Points on a hilly landscape, in no order, each with its height.
From any point a climber takes the steepest step (rise divided by distance) to one of its 2 nearest points. It stops when none of these is higher. Distance is the straight distance between rows; heights are no part of it.
kereg: [ 14  17   1 -48  41 -15  -3   0 -16 -28  16 -48  85  30 -41 -50  33  34
  25  25  23 -57  23   8 -16]  h=9.3
navud: [-17   5 -14 -20  -4 -10  64  14  44 -68 -60  18  15 -41  31  16 -35 -16
  12  52  -2 -57  85  -5  35]  h=35.8
dulik: [ 18 -14 -57 -31 -13  18  21  30  -6 -34 -25   2  83 -22 -18 -51 -28   4
 -16 -29  19 -46  66  13 -42]  h=16.6
tek: [ 46 -45 -51 -42 -29  11 -50   5 -21  30  74  19  51  17 -45 -23  -4  35
 -12 -63  10  28 -46  28  -8]  h=35.3
ges: [  3 -17  13  10 -18  31  37  37  67 -20 -60  44 -25 -47  32  30 -24   9
  -2   8  -9  -2  46   4  12]  h=20.4
Devik: [ 44 -50 -40 -34 -43  17 -16  -3   7  13  29  15  40 -20 -25   6   2  22
 -18  -7   7  41 -32  27  -9]  h=42.8
kosa: [ 11 -13   0 -17   9 -37 -12   7  11 -19  32  -7  28 -10  -3  -8  55 -16
  34  41  26  -3 -44  26   3]  h=60.7
tade: [ 29  11 -13 -30  40 -21 -39 -27 -54  25  51 -43  48  60 -56 -53   5  50
   7 -16   6 -37 -33   4  -7]  h=16.9
tozi: [ -9  11  20  45   4  34 -46  19 -16  25  17  -9 -18  38 -10 -13 -69 -45
 -32 -63 -12  -9   3   1 -20]  h=27.7
Pil: [ 11  -3 -21 -39 -20 -36  18 -29  18 -57  12  -9  31 -56   0  33   1 -16
  -6  86   3  -1 -11  23  17]  h=23.9
sut: [-25 -12 -15  55   9 -11  -9  44 -17  54 -12  12 -43  21  20 -10  12 -47
  16 -65  30  14  -7 -29  -2]  h=61.0
Met: [-70  35 -72  23  -6 -46  12  -9 -31 -13 -45  -8 -27 -19  61  -2  -4 -77
  33 -11  17  -2   9 -56   3]  h=6.6
Radat: [ 31   9 -13 -58  19 -17  -8 -34 -25 -24  14 -35  87  20 -44 -29  21  36
  14  50   5 -27   8   5   1]  h=11.6
geg: [-48  44  27  53  23  -9 -11   3 -23  13  -3 -13 -63  42  29   8 -24 -55
   7 -27 -17  -5  13 -53  12]  h=42.1
rokev: [ 12 -26 -14  -4 -26  13  47 -24  -2  20 -45  37 -16 -18  15  47  39  34
 -14  41   3  61  41 -32  18]  h=27.5
giso: [-58  77   1  13  26   1  23 -39 -23 -17 -21 -31 -55  17  43  10 -64 -52
 -17  -9 -57 -22  21 -46  17]  h=14.5
Soru: [ 20  -8  80  -1  23  14   0  16  44  -5  -6  27 -14  -4 -10  13  46  50
   6  40   2 -10   7  17   0]  h=33.5
Tekes: [ 27 -41 -42 -36 -67  35  -4  18  32 -24   5  -6  56 -56 -29  -2 -67  13
 -33 -16 -12   5  22  49 -23]  h=57.9
safiz: [ 11 -28 -16  30 -10  50   1  30   7  46 -20  10 -42   8 -17  19 -34  26
 -51 -70 -16  34  -9   0 -21]  h=36.5
tumag: [ 54 -65 -28  -9 -48  51   2  52  41  41 -20  48  22 -20   1 -13   7   2
  -2 -57  40  30  16  25 -23]  h=48.9
bafu: [-38  -2 -56   2   5 -48  34  27 -16  -6 -32  -9  15  -2  24 -15  46 -38
  40   0  41  -1   4 -27 -12]  h=1.6
kek: [ 28 -48  30  14 -41   8 -26 -15  14  36  53  45 -54 -24   0  27   6  10
 -20 -13   3  50 -84  52 -24]  h=4.3
Vef: [-11  12 -15  37 -13  24 -53 -19 -54  -8  15  -2  19  23  -3 -43 -93 -75
 -14 -59 -22  -9  24 -17 -47]  h=11.7
nom: [-22   7 -57   1 -15 -38 -24  -8 -50 -30  33  -7  45 -14   7 -33 -12 -73
   1 -23   1  -8 -16  14 -26]  h=37.6
nuvep: [ 50 -15  31   8  31  13 -36 -18 -29  67  29   5 -24  54 -60  -8   1  99
 -10 -12  -8   2 -43  -5   4]  h=25.8
kitas: [ 43  -5  36 -13  24  -4 -18   2 -15  37  -7  -1  48  65 -47 -34  68  78
  57  16  29 -17  20 -27  29]  h=23.6
nuvat: [ 46 -41 -62 -41 -32  29 -10  -5 -27  35  -9  15  84  24 -34 -28  31  44
   1 -19  40  26  40 -14  -7]  h=33.4
Dena: [ 41 -18 -26 -38 -47  34  11 -59 -22   0 -19 -14  87 -13 -30   7  -1  48
 -20  40   4   7  77  14  33]  h=39.9
tiko: [-48  49  37  26  33 -57  -6  -3 -19 -18  27 -43 -38  24  14  10  44 -39
  31  28  12 -23 -34 -20  20]  h=41.4
puno: [ 52   8  30 -31   3   0 -22 -52 -13  -4 -11  -8  60  18 -42  -4  41  65
  19  72  -7  -9  11   2  35]  h=35.9
kese: [-31  41  60  -1  14 -33  38   0  48 -36  -4  38 -80 -33  48  44  65  21
  24  71 -12 -10  -9 -16  16]  h=40.9
Tik: [-37  49  10  13  -7   1  25 -27  23 -33 -18 -14 -83 -32  32  52 -47  -3
 -39  24 -60  -2  -9  -9  20]  h=15.2
vusu: [-30   8 -32  30  14 -42  13 -15 -54  44   7 -13 -64  29  18  23  40 -25
  -3  -7  16  40 -38 -45  10]  h=35.5
Loteg: [ -26   32   52   53   -5   45  -50  -16    4   -5    7    7  -63   33
   17   12 -105  -58   -8  -20  -35    7    7  -20   -5]  h=13.8
Kogom: [ 16  -2 -18 -14  15  16   0 -42 -37  28  15 -37  -5  25 -40  15 -25  44
 -51   1 -32  20 -36   0  -6]  h=8.4
gos: [ 11 -32 -44  21 -47  12 -48  -4 -49  37  73  25   3  17 -11  -6 -39 -61
 -23 -77  -1  52 -50  21 -13]  h=25.3
nebap: [-45  22  -5  21   9  -3  14  21  47 -33 -51  20 -50 -41  63  10 -18 -34
  29   4   1 -25  14  -6  24]  h=24.6
butos: [ 39  -5  21 -12  48 -11 -28  18 -25  50  24 -20  36  69 -61 -46  43  78
  43 -15  34 -31  -8 -18  10]  h=21.5
Nulir: [  3 -26 -34  22  11 -25 -21  30 -42  63  40  -8  16  31 -22 -32  33 -14
  23 -59  47  10 -30  -9 -15]  h=30.2
Sura: [-30  33  79  58  51   8  17  38  41  16   3  21 -80  30  26   7  -1  15
  -1 -44 -45 -22   9 -14  12]  h=29.1
Rison: [-30  39  18  -5  17 -37  36   7  38 -51 -20   1 -48 -33  39  32  31 -11
  17  65  -7 -21   1 -13  27]  h=47.3
Vafa: [-41  26 -65  24  -2 -29   5 -28 -61  16 -12 -23 -34  18  27  11 -18 -60
 -26 -17  -8  31  -6 -47  -6]  h=52.7
debu: [ 35  -8  12 -22  17  -9 -15 -34 -13  10  -2  -5  23  24 -34   3  41  56
  14  53  -4   8 -16 -10  15]  h=38.5
lini: [ 22 -30  -1 -13 -53   9   8 -17  37 -18   6   7 -15 -63  -5  41 -20  11
 -31  42 -15  36 -26  34  -6]  h=4.5
Regi: [  1  19  -4 -28  17  18  19 -12 -10 -21  -1 -49  26   1 -26  -3 -47  12
 -49  -1 -32 -28   8  21 -20]  h=23.0
revu: [  0   3  53  28  14  42   4  15  23  17   2   2 -58   9 -10  29 -26  39
 -50 -30 -40   9 -15  15 -10]  h=22.1
basan: [ 34 -55 -33  -9 -49  46  10  48  52   7 -42  41  26 -47   9  -7 -29 -11
  -3 -33  26  14  19  32 -20]  h=56.7
mil: [-10  -9  -7  16  15 -38 -21  44 -30  27  43 -22  37  28 -21 -42  44 -26
  44 -50  56 -27 -18   0 -19]  h=26.1
nobat: [ 26 -15   5 -14  14 -37  -7 -20 -18  20  -8   3  18  28 -24  -5  76  41
  48  57  27  16 -22 -23  25]  h=41.0
giden: [-28  41  -2 -13  30  16  43 -12  -9 -22 -28 -42   1   2   5  -1 -66  -5
 -47 -12 -51 -35  21   1  -7]  h=19.5
dibuz: [ -9  22   7 -25  -6 -35   0 -28  26 -74  27 -30  17 -49  -3  28 -30 -22
 -22  73 -24 -26 -29  50  11]  h=20.5
gogar: [ -7  -6  -5  45 -31  26 -68  -6 -34  13  41  24  -6  35  -4 -26 -95 -89
   7 -46  -5  25   0 -18 -29]  h=16.4
Navi: [-65  44 -43  23  24 -12  17 -24 -56   0 -51 -17 -20  20  46 -26 -53 -62
  10 -43 -25 -15  46 -68 -15]  h=36.9
peb: [-25  55  50 -15  72  -1  71  12  21 -20 -17 -30  -4  37  15 -10   6  26
   6  10 -45 -42  33 -18  18]  h=48.5
nad: [ 44 -34 -42 -25 -33 -11  -9 -48 -35  23 -18  17  53   2 -20   9  56  36
  16  56  15  48   1 -16  30]  h=34.5
Litu: [-56  33 -48  32 -23 -29 -21 -24 -20 -12 -18   9 -52 -24  67   7 -32 -98
  24   3   8  19  -9 -40  10]  h=9.1
bif: [  0  -4 -45 -10 -34  19 -25 -11 -24 -27  28 -25  42 -25 -25 -13 -80 -20
 -51 -44 -36  -9 -10  38 -39]  h=36.6
direm: [ 22   1  57  20  70   4 -15   8 -23  63  32  -5 -32  58 -45 -11  24  84
   7 -18  -3 -16 -20  -6  11]  h=27.6
fosez: [-20   6 -24  22  -5  10 -58   3 -24 -39   8  11  52 -23  13 -65 -68 -71
  11 -65  -4 -37  25  19 -42]  h=21.3
sida: [ -9  -2  11  10  30 -22   0  50   6  12   4 -15  12  21  -9 -20  48  -4
  33 -20  40 -23  -8  -4  -4]  h=22.5
mupur: [-10  -7 -50 -13   6 -30  30   4 -15  -4 -20 -10  12  -5   6   3  35 -13
   5  25  23  13   1 -18  -1]  h=1.4
rup: [-22 -12  20  19 -36  32  31  13  74 -23 -54  47 -71 -73  43  46 -57  17
 -12   6 -33   6  20  12   7]  h=18.3
gera: [ 16 -15 -56 -27   7   6   2  32 -26 -15  -1 -13  77   6 -27 -66   3   9
  -5 -53  28 -33  35   3 -48]  h=23.2
ner: [-37  28   6  17  31  31  -6  18  23 -30 -45  -7   2 -13  22 -14 -74 -27
 -12 -43 -32 -51  38  11  -8]  h=14.4
Rumes: [-66  39  38  44  37  29 -37   8  35 -19 -32  13 -49   2  61  -2 -57 -53
  45 -32 -22 -32  41 -24  19]  h=17.2
zib: [ 58 -61   6 -10 -55  61   5  30  46  37 -20  48  26 -25  -3   3  32  28
  -4 -20  37  40  38  23  -8]  h=44.5
detop: [ 20 -15 -44 -31 -29  26  -9  10   3 -24   8 -20  60 -27 -34 -20 -64  15
 -46 -32 -22 -14  13  36 -39]  h=46.6
gan: [ 53 -35  70   6  -3  31 -35  45  56  23  47  36 -15  -7 -25 -11  26  35
   8 -25  26 -10 -36  57 -17]  h=37.1
fev: [-40  34 -19  12  38 -48  18 -17 -58  11   4 -55  -9  41   2  -7  24 -27
   6  -5   8  -8 -11 -41  -1]  h=34.7
sim: [-26   3 -15  13  -7 -29  39   4   9  15 -25  36 -84 -20  55  31  57 -12
  13  20  16  40 -25 -35   6]  h=45.3
zuda: [ 20 -11  41   4  24  48  10  -5   4  36   0 -11 -39  29 -36  24 -22  77
 -51 -27 -44  10 -10   4 -12]  h=23.3
Latuv: [-49  35 -61   8  17 -30  27 -23 -68   1 -33 -32  -9  14  24 -15 -25 -53
 -19 -26 -16  -3  20 -50 -17]  h=44.9
daper: [ 22 -14 -13 -45 -15 -19  10   9  22 -57   8  -2  92 -40  -9 -19  16 -18
  18  56  31 -33  41  35   3]  h=57.3
Figi: [ 12   1  -9 -44 -10 -16  39 -17  15 -60 -17 -14  63 -36 -10  11  -2  -8
  -3  80  12 -38  65  17  20]  h=55.0
defa: [-16 -24 -44  31  -9 -13  12  45   1  36 -38  24 -23  -3  33 -14  20 -45
  22 -48  39  19 -11 -18  -8]  h=52.1
bapun: [-19  19  -5  24 -28  29  -1 -37 -22   7   9 -40 -52   3  -5  36 -80  -5
 -70 -19 -54  32 -26   8 -11]  h=10.9
Muli: [ -4  14  17 -24  61 -10  38   6 -13   4 -15 -34  29  49 -20 -16  42  38
  24  14   0 -30  21 -22   6]  h=28.3
tup: [-25  26  32  50 -34  42 -35 -26   1  -4   4 -14 -69   5   8  33 -99 -35
 -46 -24 -50  23 -15   3  -3]  h=12.4
patu: [ -7   1 -33 -18 -41  -7 -26 -23 -10 -61  45 -22  43 -48 -16   2 -82 -38
 -39  -6 -43 -10 -26  56 -18]  h=28.7
buzov: [  7  -1 -34 -21   8 -28  32 -52 -37  20 -32   3 -18  15  -1  34  46  39
  -1  65  -4  49 -12 -45  23]  h=31.2
maz: [ -6   2 -29 -37 -18 -19  57 -13  23 -66 -41  -6  31 -52   8  24 -42 -17
 -14  70  -4 -53  72   6  22]  h=44.0
maf: [ 13 -25  60  16 -29  15   4  20  62   4  -3  53 -66 -43  28  26  14   1
  -3   9   5  16 -38  42 -24]  h=33.6
kosid: [ 39 -49 -55 -57 -67  26  -6 -14   1 -11  21  -3  84 -39 -37   1 -31  33
 -30   0  -2  26  25  31  -6]  h=48.7
rusaf: [ 45 -57  23   1 -48  59   0  18  40  42 -13  46 -16 -31 -14  20   8  50
 -23 -21   8  49   2  21 -24]  h=41.6
Basub: [ 39 -22  51 -15  -1  35  -3  13  38  -4  -8  16  31  -8 -22   7  39  47
   4  31  10  -4  35  20   9]  h=31.5
Keted: [-42  44  -4 -24  49 -65  29 -18 -37 -38   3 -66  31  18  -6 -18  43 -18
  29  44  13 -43  -9 -21  -3]  h=59.1
Fuvat: [ -3 -32 -39  13 -14  17  32  53  34  18 -66  47 -17 -24  43  -7   9 -24
  21 -32  34  16  17  -6  -5]  h=43.7
Vadas: [ 27 -30 -45 -29 -33  34  34  26   7 -16 -40  13  71 -25 -11 -13 -25   8
 -19  -5  19 -16  81   8 -17]  h=11.8
gide: [-29  25  37  26  40 -19  24  25  13   3 -10  -1 -51  20  21  13  32   7
   5  -2 -12  -9  -2 -23  12]  h=50.0
rir: [-19  -3  -7  58 -17  -1 -38  15 -19  46  11  21 -49  15  30  -3 -23 -78
   8 -48  19  33 -17 -24  -5]  h=72.1
serir: [  2 -22  21   1 -46   7  47 -49  -3  25 -43  67 -24 -27  41  52  71  42
   6  61  12  56  54 -22  38]  h=26.3
garoz: [ 29   3 -43 -55  17 -19 -22 -45 -48  -5  37 -37  74  33 -53 -37   3  41
  -4  15  -9 -17 -30   5 -11]  h=14.1
gop: [ 55 -47   7 -19 -17  48 -14  28  27  39  -2  27  36   4 -26 -13  38  51
  -2 -19  37  22  24   9  -5]  h=41.3
fod: [ 26 -20  -5 -38  -8 -18  -3   5  18 -30  15   5  64 -25 -12 -11  39  -6
  25  49  28  -3   0  30   6]  h=70.7
tur: [-65  68 -13  31  13  15   4 -34  -1 -11 -34   3 -85   0  69  24 -65 -48
   4 -15 -51  -3  27 -55  26]  h=12.7
bipir: [-14  16  81  -7  14 -13  37 -10  42 -15 -12  52 -48 -14  27  38  69  52
  21  74 -13   6  17 -17  17]  h=37.7
bival: [ 45 -33  10 -46 -40  34 -24  38  64 -42  29   6  76 -50 -28 -19 -30  10
  -7  -9   8 -25  16  67 -17]  h=8.9
moni: [  1  41  28 -48  50 -26  42 -56 -18 -27 -15 -44  13  19 -13  13  26  45
   7  88 -33 -18   3 -20  33]  h=44.1
Mip: [  9   7 100  -4  27   5  12 -14  35   0  -4  41 -20   8  -6  26  62  80
  13  61 -24  -3  18  -5  13]  h=35.2
Pokim: [-28  14  -4  22 -18  18  21  -3  39 -20 -44  15 -72 -46  40  44 -53   0
 -28   0 -39   9   3  -1  17]  h=16.7
bobe: [  6   6  62  66  -5  53 -71  25   3  24  34  17 -38  40 -10 -12 -89 -55
 -10 -57  -7  -1   6   2 -13]  h=24.5
Kapif: [-13  17  75  55  12 -28 -41  25   0   8  58  -6 -40  23   5  -8  14 -57
  30  -6  29 -16 -37  13   8]  h=35.6
kepat: [  4  16  96  37  66   5 -24  20   0  35  52   0 -53  46 -32   2  16  50
  -5 -13  -3 -27 -25  18   8]  h=29.5
Kel: [  3 -24  17   5 -32   7  64   7  28  11 -50  68 -25 -24  56  37  71  13
  26  39  27  40  64 -23  28]  h=24.8
pafu: [-34  31   1  21  31  14  -7  10 -25  -8 -27 -22  10  20  12 -40 -58 -43
 -13 -57 -21 -43  40 -11 -29]  h=10.5
fetaf: [  9   8  -7 -35  35 -12 -20  23 -19 -19  42 -37  80  28 -43 -72  21  21
  11 -34  26 -62  13  16 -37]  h=6.7
gofud: [ 63 -46  44 -12 -14  51 -34  34  48  31  26  30  18  -2 -35 -17  28  59
   1 -21  30   4   0  36 -14]  h=39.1
Bogo: [ 20  -1  -3 -20  -8 -26   1 -66 -14  -4  -3   3 -10 -13 -15  37  30  42
  -8  87 -15  39 -34 -11  20]  h=29.8
gini: [ -6 -11  -9   1 -30 -30  32 -28   7  25 -13  53 -92 -33  47  48  62   3
   2  45  17  59 -43 -25  -7]  h=47.4
zugal: [ 24 -15  -3 -32 -29 -36   5 -43  21 -35  17  16  11 -51   9  33  40  -9
  13  94  12  29 -33  25  21]  h=26.4
tep: [-53  27  25  37  11   3   9  30  62 -16 -48  45 -83 -41  80  12   8 -31
  55 -14   2 -15   3 -10  26]  h=21.6
kis: [ 40 -42 -22 -14 -16  -1  -7  -7   3  27  10  20   8  -8 -14   8  39  19
   6  16  22  42 -33   6  -1]  h=39.6
Nomi: [ -6   9  68  60  15  -1 -33  16   1  27  43  16 -75  17   5  15   5 -20
 -10 -17   9   4 -40  15   3]  h=33.3
buda: [ 19 -44 -21  -5 -31  13  36  56  46  -3 -58  45  25 -32  38 -18  25 -33
  44   0  55   1  46  13  -3]  h=36.0
Nunab: [ -8  -3  -9  46   7  46 -14  26 -20  56 -11   0 -40  34  -6   2 -60 -12
 -45 -89 -21  11  11 -13 -19]  h=32.2
deko: [  7  35  34 -46  49  -2  19 -16   7 -42   4 -53  46  11 -31 -10  -4  24
 -12  51 -18 -56  13  21   0]  h=43.3
dis: [ 50 -38 -22 -34 -30 -10 -15 -25  -4  14  10  24  52 -11 -15  -7  65  18
  38  45  26  38 -18   6  18]  h=37.0
Besu: [  6 -15 -19  50 -48  24 -57  -4 -43  37  55  24 -19  35 -11  -5 -79 -73
 -23 -61  -5  50 -25  -8 -20]  h=20.2
rapus: [-22  35  94  53  48  -2 -11  17   4  17  33  -3 -78  37   4  15   8   7
  -8 -13 -18 -17 -14  -2   8]  h=31.3
vibef: [-43  27   7  17   9 -70   0  -2 -13 -15  24 -32 -18   1  25   6  62 -53
  49  30  36  -3 -50 -16  11]  h=45.4
zepuf: [ 48 -49  23 -25 -63  41 -27  22  60 -12  38  11  21 -53 -27   5 -29  22
 -13 -13  -9  19 -27  74 -17]  h=6.2
tebu: [-31  49   7 -30  55 -39  59 -26 -16 -26 -18 -42  -6  28  10  10  39  17
  15  57 -20 -21   8 -34  26]  h=49.0
Relo: [-18   7   2  25   7  24 -10  31  38 -18 -39  12 -16 -27  24   3 -48 -23
 -11 -27 -13 -21   8  21   0]  h=17.8
Budo: [-57  55   5  30  26 -38  14 -18 -64  16   5 -45 -38  53  23  -5 -10 -66
  15 -19  -8  -5  10 -71  -2]  h=38.3
suvo: [ -7  41  43 -44  62   8  65 -12   6 -26 -17 -45  26  29 -12 -10 -10  33
 -13  36 -41 -46  31  -3  11]  h=42.7
seb: [-23   4 -60  15 -23 -37   9 -25 -25   7  -1   3 -50 -18  38  29  10 -50
 -16  17   6  48 -49 -21   8]  h=53.7
munim: [ 52 -30 -55 -25 -28   3 -12 -35 -50  46 -23  14  68  36 -27 -19  56  49
  25  16  32  42  25 -32  26]  h=31.6
ganed: [-41  23  56  34  49 -11  42  72  61 -15 -36  13 -35  17  38  -7  35   6
  55 -26  -8 -36  32 -22  20]  h=23.8
ped: [-44  35  79  48  43 -14  -2  54  51 -19 -13   5 -54   5  40  -5  22 -24
  50 -20  -3 -44   4  -8  23]  h=20.7
vufu: [ 36 -24 -61 -54  -5  14 -10   6 -29  13  10  -4  90  28 -44 -54  16  42
  -5 -36  32  -7  35  -9 -32]  h=28.9
zote: [ 31  -8  31 -23 -20  25  17 -16  22 -21 -22   0  52 -24 -14  21  23  36
  -5  59   7  -2  62  22  31]  h=32.0
pebik: [ 36   6   9 -27  52  11 -23  -9 -37  46  25 -34  28  67 -60 -41   4  76
   1 -18   7 -33 -16  -7   1]  h=19.2
Sur: [ -1  -8 -24   7  -6  22 -40  38  13 -26   1   9  52 -29   0 -53 -46 -41
  -3 -61   4 -43  11  41 -35]  h=15.4
tude: [ 29  -6 -15 -22  13   8 -51   7 -24  19  74 -22  49  37 -51 -41 -13  32
 -20 -58   9 -20 -22  27 -22]  h=24.0
Von: [ 19   9  41 -24  49   0  18  -5 -16  14 -21 -19  47  65 -32 -23  64  67
  54  32  11 -26  40 -27  27]  h=25.6
kida: [ 30  -7   8 -16 -34  23   7 -51 -17 -16 -29   0  82 -11  -6  14  36  42
  -1  60  18 -15  87  27  61]  h=35.4
kibi: [-10  -8  18   7 -10   7  53  38  52  -7 -52  58 -47 -29  52  26  32   5
  20  21   4  14  35 -17  16]  h=22.8
Gitib: [-49  47  35  39  12  31 -41 -15  19 -21 -16   3 -56   2  44  12 -87 -55
   3 -17 -37 -18  21 -14  16]  h=15.3
gug: [ 26  25  21 -46  15 -20   7 -68 -13 -31 -15 -31  53   7 -30  13  25  41
   7 104 -14 -13  14  -1  39]  h=39.7
vamu: [ 29 -36 -46  -5 -22   1 -45   9 -41  39  73  12  25  17 -26 -18  -9 -13
 -20 -71  11  31 -52  29 -10]  h=30.9
Gopek: [ 15 -48  -2  26 -32  43   4  20  24  40 -17  35 -54 -21  -3  34 -16  30
 -43 -34  -9  49 -24  11 -25]  h=39.2
Vevab: [-39   5 -43  23  -1 -30  36  24  10  16 -47  21 -64 -13  57  15  38 -36
  27  -8  23  28  -6 -46  13]  h=42.0
tibu: [ 35 -18  20  -7  30  37  -6  -6 -14  54   4  -7 -12  44 -49   0   4  87
 -27 -17 -15  12  -8 -11  -3]  h=24.4
Garav: [-46  65  20   1  28  18  21 -35 -14 -29 -24 -39 -25   6  26   5 -91 -35
 -38 -13 -64 -40  19 -11   5]  h=16.5
fuf: [ 37 -39  47 -15 -54  26  -9   2  61 -18  18  17  -5 -67 -11  27 -14  23
 -14  30 -14  21 -21  63 -16]  h=5.3
gefu: [ 45 -30  24 -40 -34  47 -40  19  52 -18  49  -9  50 -26 -48  -7 -29  47
 -24 -17  -8  -5 -11  60 -18]  h=7.3
zipo: [ -2 -12  36  -1  31 -24  19  43  27  -7  -9  -4  16  14  -7 -10  80  17
  61  25  42 -21   7 -11  11]  h=20.1
goke: [-33  23 -13  -3  12  -9  49  26  47 -50 -59  19 -22 -36  45  15 -22 -15
  16  25  -9 -38  46 -10  28]  h=29.0
mati: [ 16   8 -32 -38   5  14  -8   3 -17 -41  21 -30  79 -11 -34 -48 -41  11
 -34 -37 -10 -49  21  31 -48]  h=36.1
lovez: [ 41 -51 -19   3 -33  35 -43  -6 -11  48  60   9  -6   9 -42   6 -24  45
 -33 -48  -4  47 -61  33 -15]  h=6.1
ger: [-39   5 -47  39  -1 -28  20   7 -32  48 -25  10 -75  17  40  21  28 -37
  -1 -32  13  45 -17 -57   8]  h=38.0
rok: [ 28 -30  60  16 -11  17 -19  36  57  13  20  37 -34 -25   6   1  20  -1
   3 -12  18   0 -43  53 -23]  h=35.1
zekik: [-18   1 -78  14 -13 -25   3 -36 -53  24   3 -12 -34   3  13  26 -10 -36
 -46  -7  -4  53 -37 -25  -3]  h=60.1
Bim: [-23  21 -14   7 -27 -16 -34 -19  10 -72  22 -13  23 -56  18   1 -83 -70
 -14  11 -30 -30 -18  53  -3]  h=23.5
Poda: [-51  28  57  57  21   9 -30  33  51  -8 -25  31 -74 -10  61   0 -14 -46
  48 -32   1 -21   5 -11  22]  h=19.3
liti: [ 27 -53   8  11 -61  27 -34 -21  -1  27  65  19 -36 -19 -25  28 -30  25
 -37 -26 -22  63 -85  56 -22]  h=5.0
beme: [ -4   7  -1 -11 -16 -22 -17   3  43 -72  12  -6  28 -65  15   5 -43 -48
  -5  36  -9 -35 -22  62   5]  h=19.7
bunak: [-40  49  71  44  32 -34 -27  17  -5 -15  36 -33 -35  33  11  -5  13 -53
  32   6  16 -32 -16 -11  13]  h=38.2
mola: [ 32 -54 -54  -4  -7  -3  -9  32 -19  66  23  18  18  18 -21 -23  39  11
  11 -50  47  32 -30  -4 -17]  h=34.4
faz: [ -2   2  -7  -9 -21   3  17 -23  13 -19  -8 -18 -28 -38  -1  47 -25  15
 -45  37 -28  22 -20  11   1]  h=3.7
busa: [-47  45 -23  33  -6   0 -15 -26 -10 -10 -21   1 -61 -10  48  23 -52 -69
  -9  -7 -23   9   0 -36  14]  h=11.0
tof: [ 24 -25 -10  10  -3  31 -24 -15 -24  48  37 -14 -20  24 -44  15 -25  48
 -53 -38 -16  31 -44  11 -14]  h=7.2
rilim: [ -5  -3   0  -5  29 -66   8 -11 -36  16  -5 -24  32  43 -23  -8  87  37
  81  51  46  -2 -27 -47  20]  h=44.7
zemaf: [-13  19  -8  25  14  31 -30   7 -46  10  -5 -16  24  26  -9 -56 -70 -44
 -25 -85 -15 -37  38 -13 -45]  h=7.1
laso: [-12  29  11  -5  14  18  12 -49 -34   8  13 -56 -27  23 -19  22 -52  13
 -68  -2 -52   9 -29   7  -6]  h=9.6
Zezet: [ 20  -8 -23 -27   0  20   8  -3   1  -7  -8 -18  36  -2 -31   7 -12  26
 -30  15  -6  -2  10  10  -9]  h=26.5
vud: [ 47 -42 -41 -47 -79  30 -13 -52  -9   5   4  -3  83 -35 -40  17 -10  47
 -20  29  -1  38  35  28  25]  h=44.2
detiv: [ 20 -22 -10 -21 -14  22  34 -22   7  -1 -30  -1   9 -16 -11  35   5  38
 -27  36 -10  31  34  -8  11]  h=28.8
buziv: [-13   7  -2  -8   1 -60   9  14  17 -33   9 -11   7 -28  28  -4  55 -53
  47  44  40 -10 -36  12   8]  h=52.3
bani: [-14  -2 -52   2  23 -48  28 -31 -51  33 -14 -14 -26  30   1  17  55  16
   7  30  16  39 -29 -50  13]  h=33.2
Luru: [-22  22 -19 -13  51 -21  36  -3 -35   7 -13 -40  10  40 -12 -12  24   5
   0  -2   0 -13   5 -28  -8]  h=31.4
fefi: [-18   9  73  38  46  11  31  65  62  11 -17  34 -50  22  21   4  28  30
  16 -32 -24 -19  22 -12   4]  h=26.8
fet: [-32  27  43  14  72 -18  52  33  13   6 -11 -21 -20  49   9  -6  38  29
  25 -16 -20 -27  17 -34  16]  h=55.5
ket: [ -7 -10 -46  -5 -33 -32 -22  -3 -21 -17  41  10  26 -29  18  -5 -15 -76
   4 -16   0  16 -48  35  -6]  h=47.0
bugal: [ 36 -18  12 -25 -24 -36 -15 -58  -2 -10  13  23  14 -24  -5  21  54  26
  25  96   7  35 -51  10  23]  h=28.1
tabub: [ -9 -12 -43  30 -25 -18 -27   4 -26  26  23  16 -10  -2  23 -10 -13 -78
   0 -41  17  32 -41   7 -11]  h=58.8
ruz: [-14  13 -36  12 -14 -20 -43 -16 -66 -37  41  -6  49  -4   2 -58 -43 -79
  -2 -47 -15 -19   5   1 -44]  h=29.4
zuku: [  9 -15  68   4  15 -25  16   9  11  10 -17  18  15  23  -1  -4 115  47
  84  53  44  -1  16 -23  27]  h=18.1
futer: [-42  40  38  54  15 -16  -2  13   6   5   1   7 -91  14  42  19  10 -35
   9 -14 -14   3 -11 -35  18]  h=45.6
nafer: [ 61 -50 -18 -57 -53  31 -52  -9   9  14  57  14  60  -9 -48  -7 -11  58
 -10 -29  -2  36 -37  38  -2]  h=39.4
kov: [-16   9  32  47   2  37 -19  21  27   5 -15   8 -51  -2  13  18 -52 -15
 -33 -44 -30  -1  -6  13  -3]  h=20.3
dut: [ -6  -6 -44   2 -43 -37  23 -35  -1   5   0  27 -78 -45  51  47  28 -37
  -9  42  12  57 -62  -8   5]  h=49.7
Kovi: [ 44 -42 -22 -19  -3  22 -13  38   1  47  10  17  44  27 -31 -33  47  39
  17 -39  51  13  13  -8 -10]  h=38.4
les: [-26   9  -8 -11  33 -56  26   1 -16 -15  -7 -35  23  18  -3  -2  70   0
  50  45  35 -10 -16 -26   9]  h=50.1
bebes: [-34  38 -10 -20  26 -42  60  -1   7 -37 -30 -19 -16  -2  27  21  39   0
  20  57  -5 -14  23 -33  26]  h=55.1
kiza: [ -9   7 -31  -1  12 -19  17 -16 -12  -4  -9 -16 -20   1   4  24   7  -3
 -26  24  -6  18 -21  -8   2]  h=2.6
fudip: [-16  43  15 -39  57 -38  26 -20 -17 -49   4 -60  43  15 -15 -20  20   1
   9  54  -6 -54   0   6   0]  h=50.2
gaz: [-51   7 -74  20 -10 -57  16   6 -41   0 -26 -10   2  -7  34 -15  17 -71
  24 -20  30   9  -6 -38 -12]  h=3.9
tigu: [ 25 -23  -7 -22 -27  39 -32  51  48 -34  12   7  61 -41 -18 -35 -46  -7
 -12 -46   7 -40   7  60 -29]  h=11.2
veva: [ 15  13 -20 -32  11   5 -39  -7 -40 -23  68 -36  66  18 -44 -56 -28   4
 -33 -49 -14 -37 -11  37 -38]  h=28.5

Where does a climber stop that starts at each point below?
tade | fet
mupur | rir
Kogom | fod
bafu | detiv
zemaf | Devik
Tik | detiv
bobe | basan
ped | fod
revu | fod
bani | zekik

Call two points neighbours if one is among the 2 nearest of the other. Go from one point of each pair to the other, from neighbour to neighbour, staying as high as possible. Name the lowest point that can't be avoided.
fod, gop | Loteg
Tekes, fet | Basub
basan, zekik | zuku
rir, basan | buda
fet, Keted | suvo
nuvat, Devik | munim
fet, bebes | puno

Write out the way that a climber takes from each point below.
kereg | Radat > garoz > tade > pebik > butos > kitas > Von > Muli > Luru > fev > Budo > geg > futer > gide > fet
Pil | zugal > bugal > Bogo > buzov > bani > vusu > ger > Vevab > sim > gini > dut > seb > zekik
Relo | kov > revu > zuda > tibu > nuvep > direm > kepat > rapus > Nomi > Kapif > bunak > tiko > vibef > buziv > kosa > fod
